A landscape with many peaks, sampled at points; each row gives a point and its height.
A climber steps from a point to the highest of its 2 nearest points, and stops where none of them is higher. Distance is the straight distance between rows; heights are no part of it.
Z982: [ -0.3   9.4   3.8 -42.9 -31.3  32.2   9.2  -0.8 -22.5   2.1  17.3   5.3
   5.4  25.7  20.7  30.0  -1.5  12.3  29.9  14.3]  h=782
Z36: [ -1.0 -31.3   0.4 -27.8  -4.7  44.3 -60.3  -5.7  -2.7  -1.9  12.9 -25.8
   5.3 -14.3  27.0  30.2  15.2  -6.4   0.4  31.1]  h=766
Z630: [ 12.6 -31.0  12.0  14.3  -8.8  34.1 -23.6  11.0   1.0  -1.2  -6.2   3.0
  21.0 -30.5  -0.8   5.9  23.1 -17.2  25.5   8.5]  h=400
Z507: [ 31.8 -59.8 -10.8  20.4 -35.9  48.2 -23.0 -23.1 -19.7  19.0 -28.3 -19.1
 -21.0  17.5  24.3   8.1  30.7  21.3  23.2  -1.6]  h=33
Z980: [ 13.0  -5.7 -32.9  27.6 -34.6  16.8  28.4  -7.4   9.6  -5.2 -46.3  33.7
 -29.3  -3.2 -18.5   8.2  -2.5  -0.6  14.4 -45.9]  h=234
Z476: [-29.4   7.6   5.0  -9.2   5.6  10.1 -26.7  15.2  14.9  -7.1  -6.3   1.8
  30.4 -31.8 -13.8  40.1  -5.9 -20.1   6.6  -6.6]  h=551
Z395: [ -6.6   0.0  20.4   8.5 -13.9  12.0  38.1  19.1 -17.3   5.5  -9.5  20.8
  35.0  -3.8 -27.0  16.1  13.9 -10.6  44.4  -9.1]  h=633
Z373: [-20.1  13.1 -24.7   6.1  30.5 -17.6   8.4   7.4  14.3   0.6 -27.0  26.5
  42.3  -6.7 -30.1 -30.5 -39.9   9.4   3.3 -33.4]  h=360
Z652: [-19.1  19.1 -14.6 -44.4  44.6 -33.3   8.4  -9.7  60.0 -12.4   7.5  15.9
 -36.7  10.7   5.0 -19.2  19.0   7.2 -55.1  18.2]  h=655
Z33: [ -9.1  24.7  12.9   5.2 -22.3 -30.3   4.5 -20.9  70.8 -38.7  23.6   9.3
 -41.0  -6.7  18.9  -7.1  35.1  19.8 -35.3 -14.6]  h=307
Z213: [ -9.8   5.8 -19.3 -43.4  48.4  -8.6  -1.3   1.2  23.7  15.4   1.4   1.1
  -3.0  -8.6  -0.2 -31.8 -26.7  -4.2 -50.1  -0.3]  h=583
Z219: [  3.7   5.9   7.2  28.5 -19.4   2.6 -24.4  22.3   3.1 -16.4  -9.4   3.2
  48.2 -23.3  -9.7  11.6   3.4  15.3  33.1   0.0]  h=513
Z434: [ 12.3  14.6 -11.8 -15.2  -6.3   4.7  67.0 -16.2   9.0   7.5  15.5  53.7
 -34.5  38.7  -6.5 -10.8  49.2  -7.3  15.6  -4.9]  h=139
Z718: [-46.2  -4.4  12.3 -22.0  23.2  19.1  25.4  -3.5  -4.8  17.9   0.5  27.2
  43.2 -33.7 -33.1  37.2  -2.6 -50.7  18.7 -10.3]  h=528
Z195: [ 11.9 -20.5 -24.5  19.7  -8.2   9.2  64.2  -9.3 -49.4  23.7 -11.6  -5.5
 -51.6  49.8  18.3  19.3   8.5  51.2 -29.5 -14.0]  h=303
Z35: [-31.2 -15.9  -3.6  10.8  25.2  16.3 -90.6 -19.3 -42.1  13.6   9.8 -39.0
  45.6 -21.6  10.7   3.2 -13.4 -16.3  33.9  34.6]  h=816
Z585: [  3.9  -6.2  -6.5 -31.6  41.0 -17.0  42.3 -14.6  35.3  24.2   6.9  18.3
 -44.3  23.5  12.0 -51.4  11.0   0.8 -18.5   5.8]  h=589
Z414: [ 17.6 -22.7 -22.1  27.0  15.1  -3.9  64.1   8.4 -31.6  30.6  -1.2  -4.1
 -54.8  27.2  -1.8  -4.9  18.6  33.2 -37.2  -7.5]  h=334
Z180: [  1.5  20.9 -32.8  -3.6  18.5 -15.4   9.4  22.1   2.9 -19.6 -12.8  24.3
  41.5  14.0 -22.1  -7.3 -24.4  24.2 -13.0 -33.3]  h=332
Z387: [ 38.5 -35.6   4.1  38.0 -11.1  10.4 -11.1   5.3 -48.3  20.5 -10.3 -41.6
 -26.9  25.7  23.4   9.7   7.8  30.7   8.0  28.1]  h=638
Z608: [ 19.0 -27.4  -6.6  47.5  -1.4   8.9  34.0   8.7 -15.6  12.4 -31.3  -6.3
 -34.6 -13.8 -12.8 -15.5 -18.2  -5.8 -22.7 -21.3]  h=408
Z18: [-40.6  10.7  -3.5 -20.0  -4.8  -6.7 -32.4  12.1  39.2 -41.8 -13.0   3.5
  34.3 -30.8 -14.6  63.1  16.9  -4.0 -14.1  -1.5]  h=514
Z835: [  5.5 -19.3  10.2  39.0   0.8  18.8 -12.3  16.9 -13.4  -7.1  10.1   1.2
  38.9 -58.5  -2.9  -6.2  12.2 -26.4   5.7 -10.7]  h=365
Z205: [-57.8  -6.7  25.8 -12.5 -49.4 -42.3 -15.6   7.3  49.7 -49.2  -7.5  12.3
 -21.2 -45.2   9.2  41.4  28.0 -56.5   7.6  -5.4]  h=487
Z926: [-33.5  18.4 -31.5  29.1  38.0 -14.6  29.5   0.2 -20.6  20.1 -16.1  24.3
  46.3  15.9 -37.4 -28.0 -58.0   8.3  -3.4 -21.2]  h=386
Z954: [-12.1  -8.6  12.4  26.7  23.6  -1.5  20.9   1.9  19.3  -1.6  -4.3  11.5
  -3.1 -46.0 -22.5 -27.0 -32.3 -48.4 -21.5 -27.0]  h=284
Z253: [-38.7  20.9  -3.9  21.0  24.5 -17.7  23.6  -3.8 -42.6  21.7   0.8   1.7
  58.5  13.8 -31.4  -2.0 -59.3   0.7  15.3 -14.3]  h=407
Z231: [ 38.8  42.4  23.9  39.9  -1.0 -34.4 -13.4  23.6  14.1 -30.3  12.8 -20.3
 -18.5 -14.1  -2.6  -8.9   7.5  24.4 -18.0   1.4]  h=706
Z685: [  8.0  31.4 -22.6  -5.2   0.4  -5.1  51.9 -50.5  33.3  10.2  15.1  63.7
 -44.3  47.8 -10.0  -8.4  55.3  10.4  14.3 -20.6]  h=152
Z581: [-31.3   8.6  12.5   7.5  15.3   4.4  27.7   5.5 -48.8  22.6  19.2  -1.9
  60.1  -2.3 -20.1  15.6 -41.0 -24.7  24.7   3.9]  h=427
Z887: [  4.7 -14.3  11.9  -1.5  -4.7   9.0 -38.6  20.1  17.0 -27.2  28.8  -3.6
   8.3 -33.4  15.9   8.0  60.5  -2.2  -4.9  30.4]  h=389
Z958: [ 11.6  29.8  26.9   8.7  27.2 -12.5 -13.0  25.7 -45.5   8.3  28.3 -20.1
  25.1  -2.3  -9.5   0.9 -24.3  -5.5  -2.9  22.2]  h=132
Z935: [ 11.0 -16.6 -16.3  13.4 -37.7  43.5  -2.3  -5.2 -32.8  12.6  -6.0   4.9
   6.1   4.6  16.0  15.1  -2.3  10.8  18.3  -9.6]  h=85
Z481: [  3.1  38.4  -1.8 -29.9  26.3 -17.6   7.9   0.6  34.7 -16.2  19.7   4.8
 -25.1  21.1   5.7  -3.0  11.2  19.6 -40.4  20.7]  h=687
Z727: [  0.8 -17.8  12.4  -9.5 -47.1  27.9   1.4 -20.5 -73.2  28.1   4.3 -16.4
  18.7  20.6  21.4  13.1 -29.8   3.0  13.6  27.0]  h=181
Z228: [  0.4   9.2  -7.9 -34.6  20.4  15.7  24.9   2.3  22.4   7.5   7.2  11.3
 -14.9  -5.6  -4.3 -13.9  -4.6 -13.9 -33.8 -18.6]  h=574
Z276: [ 15.4  43.2  -8.5   9.1   8.2   6.0 -39.2  -7.3 -35.9   8.4  -5.3 -30.7
   5.8  17.3  -5.5   6.0 -57.3  10.6 -21.7  -4.1]  h=844
Z944: [ 19.0  -2.4   4.8  -4.1  44.7 -31.4  32.8  -6.6  36.5  25.4 -19.7 -11.3
 -51.0  19.3  10.9 -60.1 -15.2   4.1 -29.0   8.4]  h=556
Z260: [  2.4  -8.6 -25.6 -51.6  56.1 -20.5  14.4  -7.5  46.4  12.1   4.5  14.6
 -22.9  11.3  20.3 -41.6   3.0  -2.6 -38.8   4.0]  h=620
Z217: [ 14.3   3.2  -2.8 -24.5 -12.8  35.3  20.8 -16.4  -7.7  25.6  12.2 -10.5
 -22.2  41.0  22.5  12.1  -0.2  10.4 -13.4   1.0]  h=727
Z271: [ 37.8   9.3  17.2  64.2 -23.1 -16.3 -19.6  30.0  -2.4 -28.1   7.4 -15.3
  -4.8 -30.8  -1.0 -13.6  15.5  13.1  -9.9  -4.1]  h=651
Z273: [-16.5 -36.2  19.2 -20.7 -17.5 -10.0 -39.7  13.4  33.0 -39.9  22.6   4.5
   1.1 -36.4  26.2   2.4  86.8 -17.8  18.8  37.9]  h=373
Z723: [-26.4  19.1  -3.8 -50.9  21.6 -12.9   6.9  -2.3  50.4  -3.5 -20.1   6.1
 -36.7  10.4  -9.3 -14.7 -30.2 -11.3 -11.6   5.6]  h=214
Z501: [ 18.4 -10.5 -15.9  -7.9  12.3  32.9  31.8 -20.3  28.4  12.7  -2.4  14.1
 -27.3  -2.7   3.7  -4.5  16.9 -25.4 -22.8 -32.7]  h=628
Z227: [-27.9 -32.7   0.1 -32.1   7.9  25.8 -79.6 -11.5 -28.4  10.6   9.0 -28.1
  41.8  -6.5  13.6   4.6  -2.8 -13.3  23.3  38.1]  h=802
Z43: [  0.2  13.7  -3.4  10.5 -16.4 -13.3  31.5 -36.7  75.5 -21.0  10.6  20.3
 -50.5   4.8  11.7 -21.4  33.5   5.5 -24.8 -30.4]  h=286
Z599: [ -2.0  -3.9 -19.5 -31.8   9.8   3.0  21.2 -22.8  -0.7  25.7 -19.1  -5.1
 -22.2  47.2   7.4 -23.5 -55.3   5.3 -20.7 -16.9]  h=217
Z578: [ 25.8 -37.9   8.0  -7.4 -12.1  29.1 -40.3 -26.0   9.8   0.0  13.3 -13.5
 -22.3  22.0  27.0 -13.1  60.1  21.1  34.2  33.7]  h=42
Z743: [-46.0   3.6  24.3  -3.0 -42.0 -43.9  -0.9   5.6  41.9 -50.8   4.3  21.1
 -16.5 -41.9   6.6   8.7   2.0 -34.8  -4.9 -31.8]  h=526
Z473: [  2.4   3.8 -28.5  15.6 -10.1  17.4  20.9   8.6  11.5   7.3 -22.5  20.7
 -10.0   1.6 -21.5  -3.4 -23.2   4.0  -4.3 -27.5]  h=267
Z161: [ 23.8 -23.4   8.6  -6.5 -18.6  37.4  19.2 -34.3 -30.7  35.5   4.0 -32.5
 -41.6  44.0  37.4  26.6   2.5   4.8   0.8   5.0]  h=702
Z486: [-22.4 -17.8  15.6   3.0   4.2  15.6  18.9  -2.3  -8.7  22.4 -13.3  25.6
  49.9 -25.6 -16.4  34.7   7.6 -39.0  60.8 -10.4]  h=579
Z664: [  6.8  19.7  -5.9 -15.2  -3.6  -6.2  22.7 -28.1  61.7 -10.5 -11.5  16.3
 -57.9   3.8  -4.4  -4.0  13.7  -5.1  -5.1 -30.0]  h=261
Z985: [  0.3   2.3 -41.2 -45.7   8.7   3.0  47.0 -15.2  -8.5  14.2 -17.7  45.7
   5.1  41.0   0.6 -19.4 -13.5   7.0  -1.8 -27.5]  h=748
Z610: [  7.9  23.6   6.8  54.1  21.0 -21.7  -9.7   1.1  11.4   4.4  -4.9 -14.8
  -5.9 -36.1 -32.4 -39.0 -41.1 -15.4 -29.4 -18.4]  h=499
Z865: [ 13.2  18.4   2.9 -33.2 -16.6  35.0   1.1 -17.8   7.4   0.1  26.1  -2.0
 -18.9  31.8  24.9  37.4  21.1  24.4   9.3  17.2]  h=756
Z308: [-17.5  11.9  -1.3 -54.6 -17.9  19.4  26.5  -7.9 -18.8  -0.5  18.3  26.5
   6.4  21.9  -5.9  35.5   1.4 -15.5  24.1  -7.1]  h=811
Z163: [ 19.0 -23.8  -4.1  32.6   2.3  10.0  46.2  10.2 -43.1  31.0 -14.6 -14.5
 -46.7  16.5  -4.8   0.4 -17.4   6.3 -32.3   2.6]  h=366
Z312: [-24.8  11.9  47.1   7.7  -1.7 -36.8  24.1  25.1  29.8 -16.9  -4.1  14.9
  -0.6 -29.7 -30.2  -1.7  -7.9 -23.6  23.9  -6.1]  h=631
Z324: [ 21.3 -26.3   6.0 -18.6  -8.5  28.9 -23.8  -3.6 -17.8  -0.5  29.9  -2.3
  15.6  18.0  22.3   4.0  51.5  22.2  25.5  38.4]  h=50
Z234: [ -2.3 -24.3 -30.0   5.4  -0.7   1.1  32.2 -36.5 -48.3  38.7 -27.1 -17.7
 -19.3  31.5  19.3 -13.0 -64.1   6.8 -43.3 -25.8]  h=245
Z614: [  0.5 -32.2   7.5 -43.0 -14.2  28.4 -24.5  -0.1 -35.4   9.4  30.1   0.2
  44.8   8.9  18.1  19.6  28.4  -5.1  34.5  32.6]  h=58
Z606: [-16.7 -42.4  19.1  15.5 -12.7   1.1 -37.8   5.8   3.6 -12.9  -5.6  11.0
  47.8 -38.8 -10.9  -1.6  38.9 -22.0  49.9  11.6]  h=425
Z543: [ 42.3 -38.3  10.0  47.7 -27.6   7.3 -23.8  11.2  -5.3  -9.7  -4.8 -24.4
 -21.1 -19.3  14.7 -20.7  32.0  16.3   9.6  20.3]  h=559
Z417: [-13.3   9.2  28.0 -35.5  17.1 -13.2  -6.8  33.0 -10.6  -2.2  15.5  -5.2
  55.6  -4.9 -14.3  55.8  14.2   9.3  12.2  10.7]  h=80
Z498: [ 27.7 -24.1   7.6   2.2 -29.1  39.3   4.1 -23.1 -20.8  32.8 -10.1 -23.8
 -45.7  37.7  25.4  18.0  15.8   0.0  45.1  18.6]  h=680
Z885: [-65.0  -0.2   7.0   9.7  23.2   8.6 -14.3 -16.3 -47.8  30.3  25.6 -21.2
  90.9 -21.4  -5.1  40.6 -25.9 -29.9  24.6   5.4]  h=466
Z671: [ -2.9   6.5 -31.5 -43.4  21.4 -36.6  23.6   0.2  61.1  -7.7 -17.8  47.1
   8.3  18.3  -5.0 -43.8  -4.5  13.9   1.7 -16.7]  h=689
Z774: [ 21.2  34.3  -7.3 -11.2  26.1  -8.0  -6.3   7.3 -19.3   3.5   4.0 -15.4
  -2.6  20.4  -7.0 -13.6 -45.1  13.2 -31.2  -7.0]  h=805
Z21: [ -4.3   9.6  14.6  26.7  -2.7 -16.1   3.7  31.2   0.0  -6.9  -6.4  11.7
  73.3 -13.8 -33.9  21.7   4.4  15.4  21.5 -23.0]  h=478
Z827: [ 13.9 -20.4   8.9  10.8  19.0  22.8 -64.5   2.1 -43.0  29.8   5.3 -51.2
   2.9 -16.9  23.1   2.0  -3.5 -14.5  -5.1  24.4]  h=870
Z202: [-19.7  39.4   5.7 -37.7  33.2 -17.4 -13.9  22.0   5.2  -9.8   7.1 -13.6
   9.0   2.1 -20.5  24.7 -23.3  -0.4 -23.0  10.9]  h=176
Z605: [-31.1   7.4   7.5  33.1  21.5   0.7 -18.0  -7.2 -64.6  31.0  23.6 -21.9
  59.7 -16.5  -2.4  16.2 -40.8 -24.5  21.7  16.4]  h=449
Z672: [  1.5 -13.6 -49.0 -25.3  17.3 -13.4  26.0  -1.1  21.0   9.6 -26.6  46.8
   4.4  24.8   4.3 -45.6 -15.6  16.6  -8.8 -21.5]  h=718
Z934: [ 12.9   3.6   2.0  34.1 -34.7  12.5 -15.5  15.8  15.3 -26.3 -14.5   6.4
   0.1 -11.6 -13.5  10.6   8.0  19.5  37.0  -0.8]  h=545
Z172: [  4.5  31.9  39.5  -2.0  10.1 -25.3  30.5  14.5  25.2 -11.9  29.5   4.7
 -33.5   7.5  -7.9  -9.6  21.6   4.9  -7.5  23.8]  h=703
Z454: [-10.7   8.2  30.1  10.0  15.4 -59.6  22.2  21.5  40.1 -23.8  -1.4   6.9
 -21.3 -19.4  -6.8 -57.5 -26.7 -20.4 -12.7  -4.8]  h=784
Z901: [-28.1 -38.7  14.5  -4.4 -20.9 -31.5 -76.7  11.2  40.0 -52.9  -9.7  -7.0
  34.7 -35.8   2.9  11.7  47.7  -2.5  28.1  20.6]  h=467
Z817: [ 21.2  -3.9  11.7  60.9  -6.6  -1.8  11.4  11.8   5.5   3.6 -10.5 -12.8
 -17.5 -31.1 -13.6 -22.5 -25.0 -19.2 -25.7 -19.2]  h=456
Z20: [-13.3  18.4  29.8  10.5 -25.2 -32.2  13.0   2.2  53.9 -39.1  -9.6  12.9
 -29.0 -23.5 -10.7  -0.8 -14.4 -23.9  12.4 -15.5]  h=576
Z268: [-20.8  21.1  -4.4 -49.0   4.3  -9.5  26.3 -22.6 -24.3  29.1  -6.6   2.9
  -0.1  35.2  -5.1 -25.8 -71.8  -5.4 -12.7   1.3]  h=207
Z806: [ 20.5 -29.2  10.1  27.8 -30.7  26.6  -7.3  -4.9 -34.1  23.2 -11.1 -32.3
 -26.8  26.6   5.6   1.5  -5.8   7.7  35.1  34.2]  h=661
Z93: [ 20.1 -12.0 -14.2 -25.2  -6.1  43.2  -0.9  -4.4  22.1   5.2   5.3   1.0
 -16.8 -12.9  13.1  21.4  22.4 -13.0 -27.1 -16.3]  h=685
Z584: [ -3.9 -35.3   2.2 -42.3   8.3  19.9 -68.6  -7.1  -7.2  -6.9  10.5 -27.2
   7.9   5.1  25.5  -2.3  30.9  -1.7  22.9  46.0]  h=786
Z145: [ 39.8  14.8 -15.1  20.7   2.1  18.5 -41.0  17.7  -4.3 -16.0  10.3 -17.4
  24.6 -23.9   2.5   7.4   5.5  24.1 -17.6   3.1]  h=472
Z866: [ 33.3  49.7   5.3  16.3  19.4 -17.1 -24.0  22.5 -10.3 -12.1   8.8 -24.2
  -6.5  -2.0 -14.2  -2.2 -13.6  16.5 -18.5  -0.7]  h=755
Z645: [ 16.3  18.1  12.8  59.8 -39.8 -10.8   2.5  20.5  17.2 -29.7 -20.0  -4.7
 -16.0  -4.7  -5.3  -7.7   0.7  20.4   4.9 -10.7]  h=590
Z484: [ 43.5 -29.3 -10.0  40.9 -29.1  36.7  -1.8  -8.6   1.9   7.6  -9.2 -22.3
 -26.8   9.8  26.8  13.3  31.1  31.0  -3.1  -6.5]  h=48
Z431: [-15.6 -11.2  18.3 -32.8   9.0   6.2 -14.6   7.1 -36.6   9.8  23.1  -2.9
  65.0  -2.4   1.6  32.6  22.4   5.3  24.4  21.3]  h=66
Z877: [  5.4  30.5  18.8 -26.3   8.0   6.2  -2.0   8.1  14.3  -9.0  32.2 -13.9
 -15.1  19.0  13.2  19.5  12.5  25.2 -11.0  31.4]  h=723
Z289: [ 13.2  10.7  11.8  -2.6  14.6 -11.9 -66.8  29.8  10.6 -30.6  23.0 -17.5
  19.6 -37.4   9.8  24.2  44.7   0.8 -33.4  28.1]  h=413
Z218: [ 12.4  23.5  27.2  13.5   4.5 -18.4  44.7  26.2   2.4  -8.3  10.7   8.2
 -19.0  13.4 -20.2  -7.6  -1.2   2.9  18.8  17.1]  h=664
Z682: [  9.9  30.1 -36.3 -28.2  -2.7   1.0  38.3 -37.8  46.4   5.0   2.0  45.7
 -26.7  49.4  -2.9 -15.2  22.3  21.6   2.6 -18.7]  h=164
Z81: [ 16.6  12.7 -37.0  -3.4  -8.2  -0.3  47.1 -19.1  15.4  -1.9 -23.7  28.5
 -36.4  41.2 -13.2 -10.4  22.0  28.8   8.5 -23.1]  h=179
Z714: [ 38.8 -23.9  24.3  70.2 -33.1 -21.9   0.0   8.7   7.5 -21.1  15.8 -15.0
 -30.3 -28.7  23.6 -16.4  38.2  16.0  -5.3  -3.8]  h=588
Z904: [ -3.8 -21.2   0.9  42.1  15.6  23.8 -71.7 -17.9 -38.2  17.9   7.6 -34.3
  22.7 -19.0   8.4 -11.8 -23.3 -17.3  21.7  22.2]  h=836
Z748: [-13.9  -2.2  35.8  13.7  -7.7 -16.8  10.7  24.7   2.3   0.9   5.9  12.6
  27.5 -30.7 -18.1   9.1   9.3 -18.9  35.3   7.9]  h=683
Z884: [-26.0 -48.4  24.9  -0.3   1.5 -39.3 -72.7   3.4  15.3 -51.3  -2.4 -13.3
  41.5 -36.4  -8.5 -34.5  41.9  -4.6  31.6  26.5]  h=454
Z159: [-24.2  -1.3  19.2 -14.6 -32.6 -13.5  -4.4 -14.6  52.3 -36.5  31.8  27.0
 -29.4 -21.6  24.1  28.2  78.4 -27.8   6.3   4.6]  h=343
Z108: [-20.9  20.1  10.5 -13.9 -28.1 -20.1  -0.3  -7.8  65.2 -38.0  32.4  11.9
 -33.4 -20.0  22.0  19.1  56.0  -9.3 -36.0   1.9]  h=325
Z509: [ 40.7  -8.0  10.5  52.8 -12.7   8.9  -5.2  20.3 -34.8   8.1   0.3 -36.9
 -17.0  -2.1   5.9  -4.3  17.6  15.7  -2.0  17.6]  h=600
Z48: [ -8.6  -4.7  10.2  44.4   5.2  22.9  18.8   9.3  -4.9   9.6  -0.8   8.6
  25.7 -48.6 -23.0  -4.4 -12.0 -36.7  -8.4 -15.7]  h=326
Z448: [ -6.0  24.9  40.4   0.5   6.0 -53.6  28.1   9.9  41.8 -30.6  29.1   5.6
 -35.0 -20.0  -2.5 -32.8   7.2 -15.9 -21.4   9.1]  h=734
Z840: [ 20.7   9.5  -7.5   9.8  43.5 -31.7  13.6  15.1   7.8  16.7 -17.5 -11.9
 -22.4  14.4  -9.9 -49.7 -41.1   4.4 -22.2  -1.7]  h=582
Z360: [ 22.4  18.0 -32.1  45.9  -2.6  15.4 -41.9  10.7 -37.7  -1.5   4.6 -15.9
  39.0 -10.6   0.0  12.2 -15.5  14.6  -6.9  -8.6]  h=511
Z184: [  2.0 -20.0 -20.7  11.3 -40.6  18.5  33.2 -23.8 -66.0  25.2 -13.4 -10.5
 -30.7  45.2  16.9  25.8 -11.1  38.5 -10.9 -14.9]  h=279
Z478: [-13.4  11.5 -21.6 -44.4 -15.8   9.9  48.2 -17.8 -28.7  10.9  -6.1  38.1
  30.1  31.8  -4.9  17.1 -20.6  -3.0  16.3 -24.1]  h=779
Z137: [-59.9  -9.7  17.3  -0.7  28.1  12.6  -4.1  -0.7 -19.1  18.9  17.2  -2.5
  65.5 -35.7 -19.7  34.6  -3.5 -39.0  13.8  14.1]  h=488
Z784: [ 23.7  33.2   7.8 -14.7  14.3  -2.1  13.5  19.9 -39.0  -1.7  32.5  -4.5
  21.7  21.2   1.6   8.1  -8.5  19.1 -12.9  22.0]  h=115
Z732: [-38.9  17.5  -2.7 -27.1  -2.8 -41.0  -6.0  -4.4  66.4 -45.0 -31.0  31.1
  -7.5 -23.8 -13.8  -0.8 -10.3  -8.7  -7.6 -27.0]  h=632
Z240: [-14.4   6.5  -4.6 -38.0  10.4 -21.5   6.1 -22.1  71.4 -10.5 -18.5   9.3
 -52.0 -10.0   0.2 -19.3   0.2 -21.7 -27.7 -17.2]  h=236
Z378: [-34.8  24.8  -5.0 -56.6  27.8  -6.5   5.0   4.9  13.2  -2.2  -0.6   9.6
   0.4  21.3  -6.7   3.8 -32.0   8.0 -15.1   4.6]  h=195
Z660: [ 30.5 -23.8 -18.2  29.9 -17.9  41.6 -30.6   1.5 -21.0  14.4  -7.7 -25.6
  -2.2   8.7  22.0  13.2  -7.5  13.5  -5.9  -1.5]  h=69
Z554: [  9.2 -18.5 -27.0  -5.2  27.8 -14.3  23.0 -17.6 -28.4  42.7 -18.2 -14.4
 -13.1  31.1  10.9 -50.8 -65.2   9.8 -29.7 -13.2]  h=230
Z318: [-33.6 -48.0  30.3  25.1  13.4 -28.0 -60.7  -7.1   6.1 -22.9 -13.8 -12.3
  57.8 -32.2 -18.6 -19.4  35.2  -1.8  56.9  18.9]  h=442
Z628: [-26.5  16.3 -18.5 -47.5   8.8 -50.3   7.3  -7.9  79.0 -31.4 -17.8  38.8
  -8.4  -0.4  -0.1 -27.5   6.6   4.2   2.6 -17.8]  h=662
Z871: [-31.0  25.3   9.0 -16.0   1.7 -16.2  -4.8  12.8  37.8 -25.6 -14.0  16.3
   9.9 -23.6 -28.7  23.4 -16.0 -12.9  -6.2 -17.9]  h=593
Z95: [ -1.7 -11.3  -5.1   0.2 -45.4  16.3  34.7 -26.2 -84.4  29.8  -1.2 -14.9
   1.1  27.9  14.6   1.7 -49.8  -3.0  -6.8   6.6]  h=188
Z111: [ -5.5  45.0  13.4  -1.7  44.4 -20.4 -28.8  27.5 -15.8  -1.4   8.1 -19.3
  29.6 -18.4 -26.5  10.7 -28.5 -13.2 -14.6   7.9]  h=153
Z409: [ 14.1  26.4  13.4   8.0  26.0 -27.5  40.3  25.6  -2.3   7.8   1.8   2.3
  -5.9   4.5 -27.8 -29.0 -25.3   4.7 -10.6   4.7]  h=624
Z648: [ -0.7 -16.1  17.0 -21.8 -20.3   4.8 -17.2 -13.0  31.3 -23.2  22.2  25.8
 -13.7 -30.2  30.9  17.8  83.1 -27.9  28.3  26.4]  h=359
Z763: [  2.6  31.8  -6.3  -3.0  -9.9   9.5 -63.2  -7.7 -37.8  16.6  10.2 -45.7
  19.0  13.2  12.8  25.4 -44.5  12.9   3.1  15.3]  h=874
Z925: [ -6.1  13.0   2.0 -18.2 -13.4  -0.4  32.0 -12.4 -61.2  22.1  -3.5 -14.7
  -3.5  42.7   2.4 -16.4 -60.3   1.0 -13.8   4.1]  h=198
Z919: [  4.6  -4.8 -12.4  -7.2 -25.3  35.1  43.9   3.6 -44.1  14.8  -6.0  21.5
  -5.8  16.8   2.5  18.8   1.7  -8.0  17.0  -3.8]  h=102
Z661: [ 19.0   5.9 -11.1  -9.7  -9.9  26.2  51.0 -12.4 -18.6  16.1  12.9  25.7
 -38.1  29.4  -2.8   9.3  31.0 -15.2  10.1  -6.0]  h=122
Z467: [ 27.8  -6.9 -13.8  63.7  -4.0  12.6 -31.3  22.0 -59.6   5.5  -4.2 -20.9
   7.6  -9.7  -0.9   5.8  -7.3  19.7   4.7  17.0]  h=554
Z466: [  6.6 -20.5  -8.2 -16.1 -12.8  58.7 -32.5 -15.4   3.9  11.5 -10.1 -19.0
  -6.1 -10.5  24.7  23.0  12.0 -15.3   2.4  -7.7]  h=733
Z814: [ 11.6  26.6  -2.5  -5.6   7.4  -7.5 -55.9  23.6   9.1 -24.9  15.2 -20.6
  30.9 -25.3  -1.4  31.0   6.4  15.0 -12.4   4.2]  h=440
Z511: [  1.5  21.0 -39.3  15.5  -2.8  15.3  -4.3   2.5  -8.8   1.7 -17.2  -0.5
  28.9   3.0 -14.7   0.2 -42.6  13.0 -12.9 -33.8]  h=297
Z789: [ 21.7 -57.7 -10.7   2.0 -21.4  33.2 -34.9 -10.7 -19.6   2.5 -11.2 -23.0
 -10.7  24.7  20.6 -25.3  31.9  20.5  37.3  15.1]  h=34
Z742: [  4.4  -5.7   0.2  23.9  10.0 -53.4  38.3   6.1  36.0   2.1 -24.1  17.6
 -29.0  -3.4  -8.3 -65.6 -20.8  -2.1 -13.9 -17.0]  h=728
Z988: [ -4.5  21.3  14.2 -39.5  21.2  -9.8  20.1  23.3 -15.3  -2.6  28.2   6.6
  39.1  20.5  -9.3  29.9   8.3   8.1  -0.1  11.7]  h=97
Z770: [  9.4 -29.9 -33.6   5.6 -25.0  19.5  41.2 -38.9 -47.0  31.0 -35.9  -8.7
 -32.2  35.4  19.4   9.9 -32.5  15.9 -28.6 -36.2]  h=260
Z948: [ 30.6  -0.7   4.2  -6.9  -2.8  21.4 -55.2  -4.8 -37.1  12.8  16.1 -48.0
   7.5   8.1  26.9   7.8  -8.2  11.8   4.3  27.5]  h=905
Z125: [-18.2  -2.8  17.4  -2.9 -19.7 -18.8 -51.1  21.7  35.3 -41.6  -6.4   3.7
  32.7 -34.3  -6.0  30.7  31.5   1.7  12.8   7.6]  h=485
Z699: [  3.8  22.6  -5.9  29.8  47.5 -47.0  -4.1  17.5   6.0   0.0 -13.4   1.0
   0.1 -13.1 -27.1 -53.7 -49.5 -10.9 -20.8 -11.7]  h=538
Z957: [ 11.0  -6.8 -47.7   9.3 -19.7   3.5  39.5 -18.0   8.7  10.2 -50.2  32.3
 -57.3  31.1  -4.2  -8.9   3.4  10.7   6.9 -44.5]  h=201

Where does a climber stop that starts at each point below?
Z228 | Z948
Z935 | Z748
Z980 | Z748
Z714 | Z948
Z240 | Z308
Z789 | Z308
Z360 | Z308
Z901 | Z308
Z219 | Z948
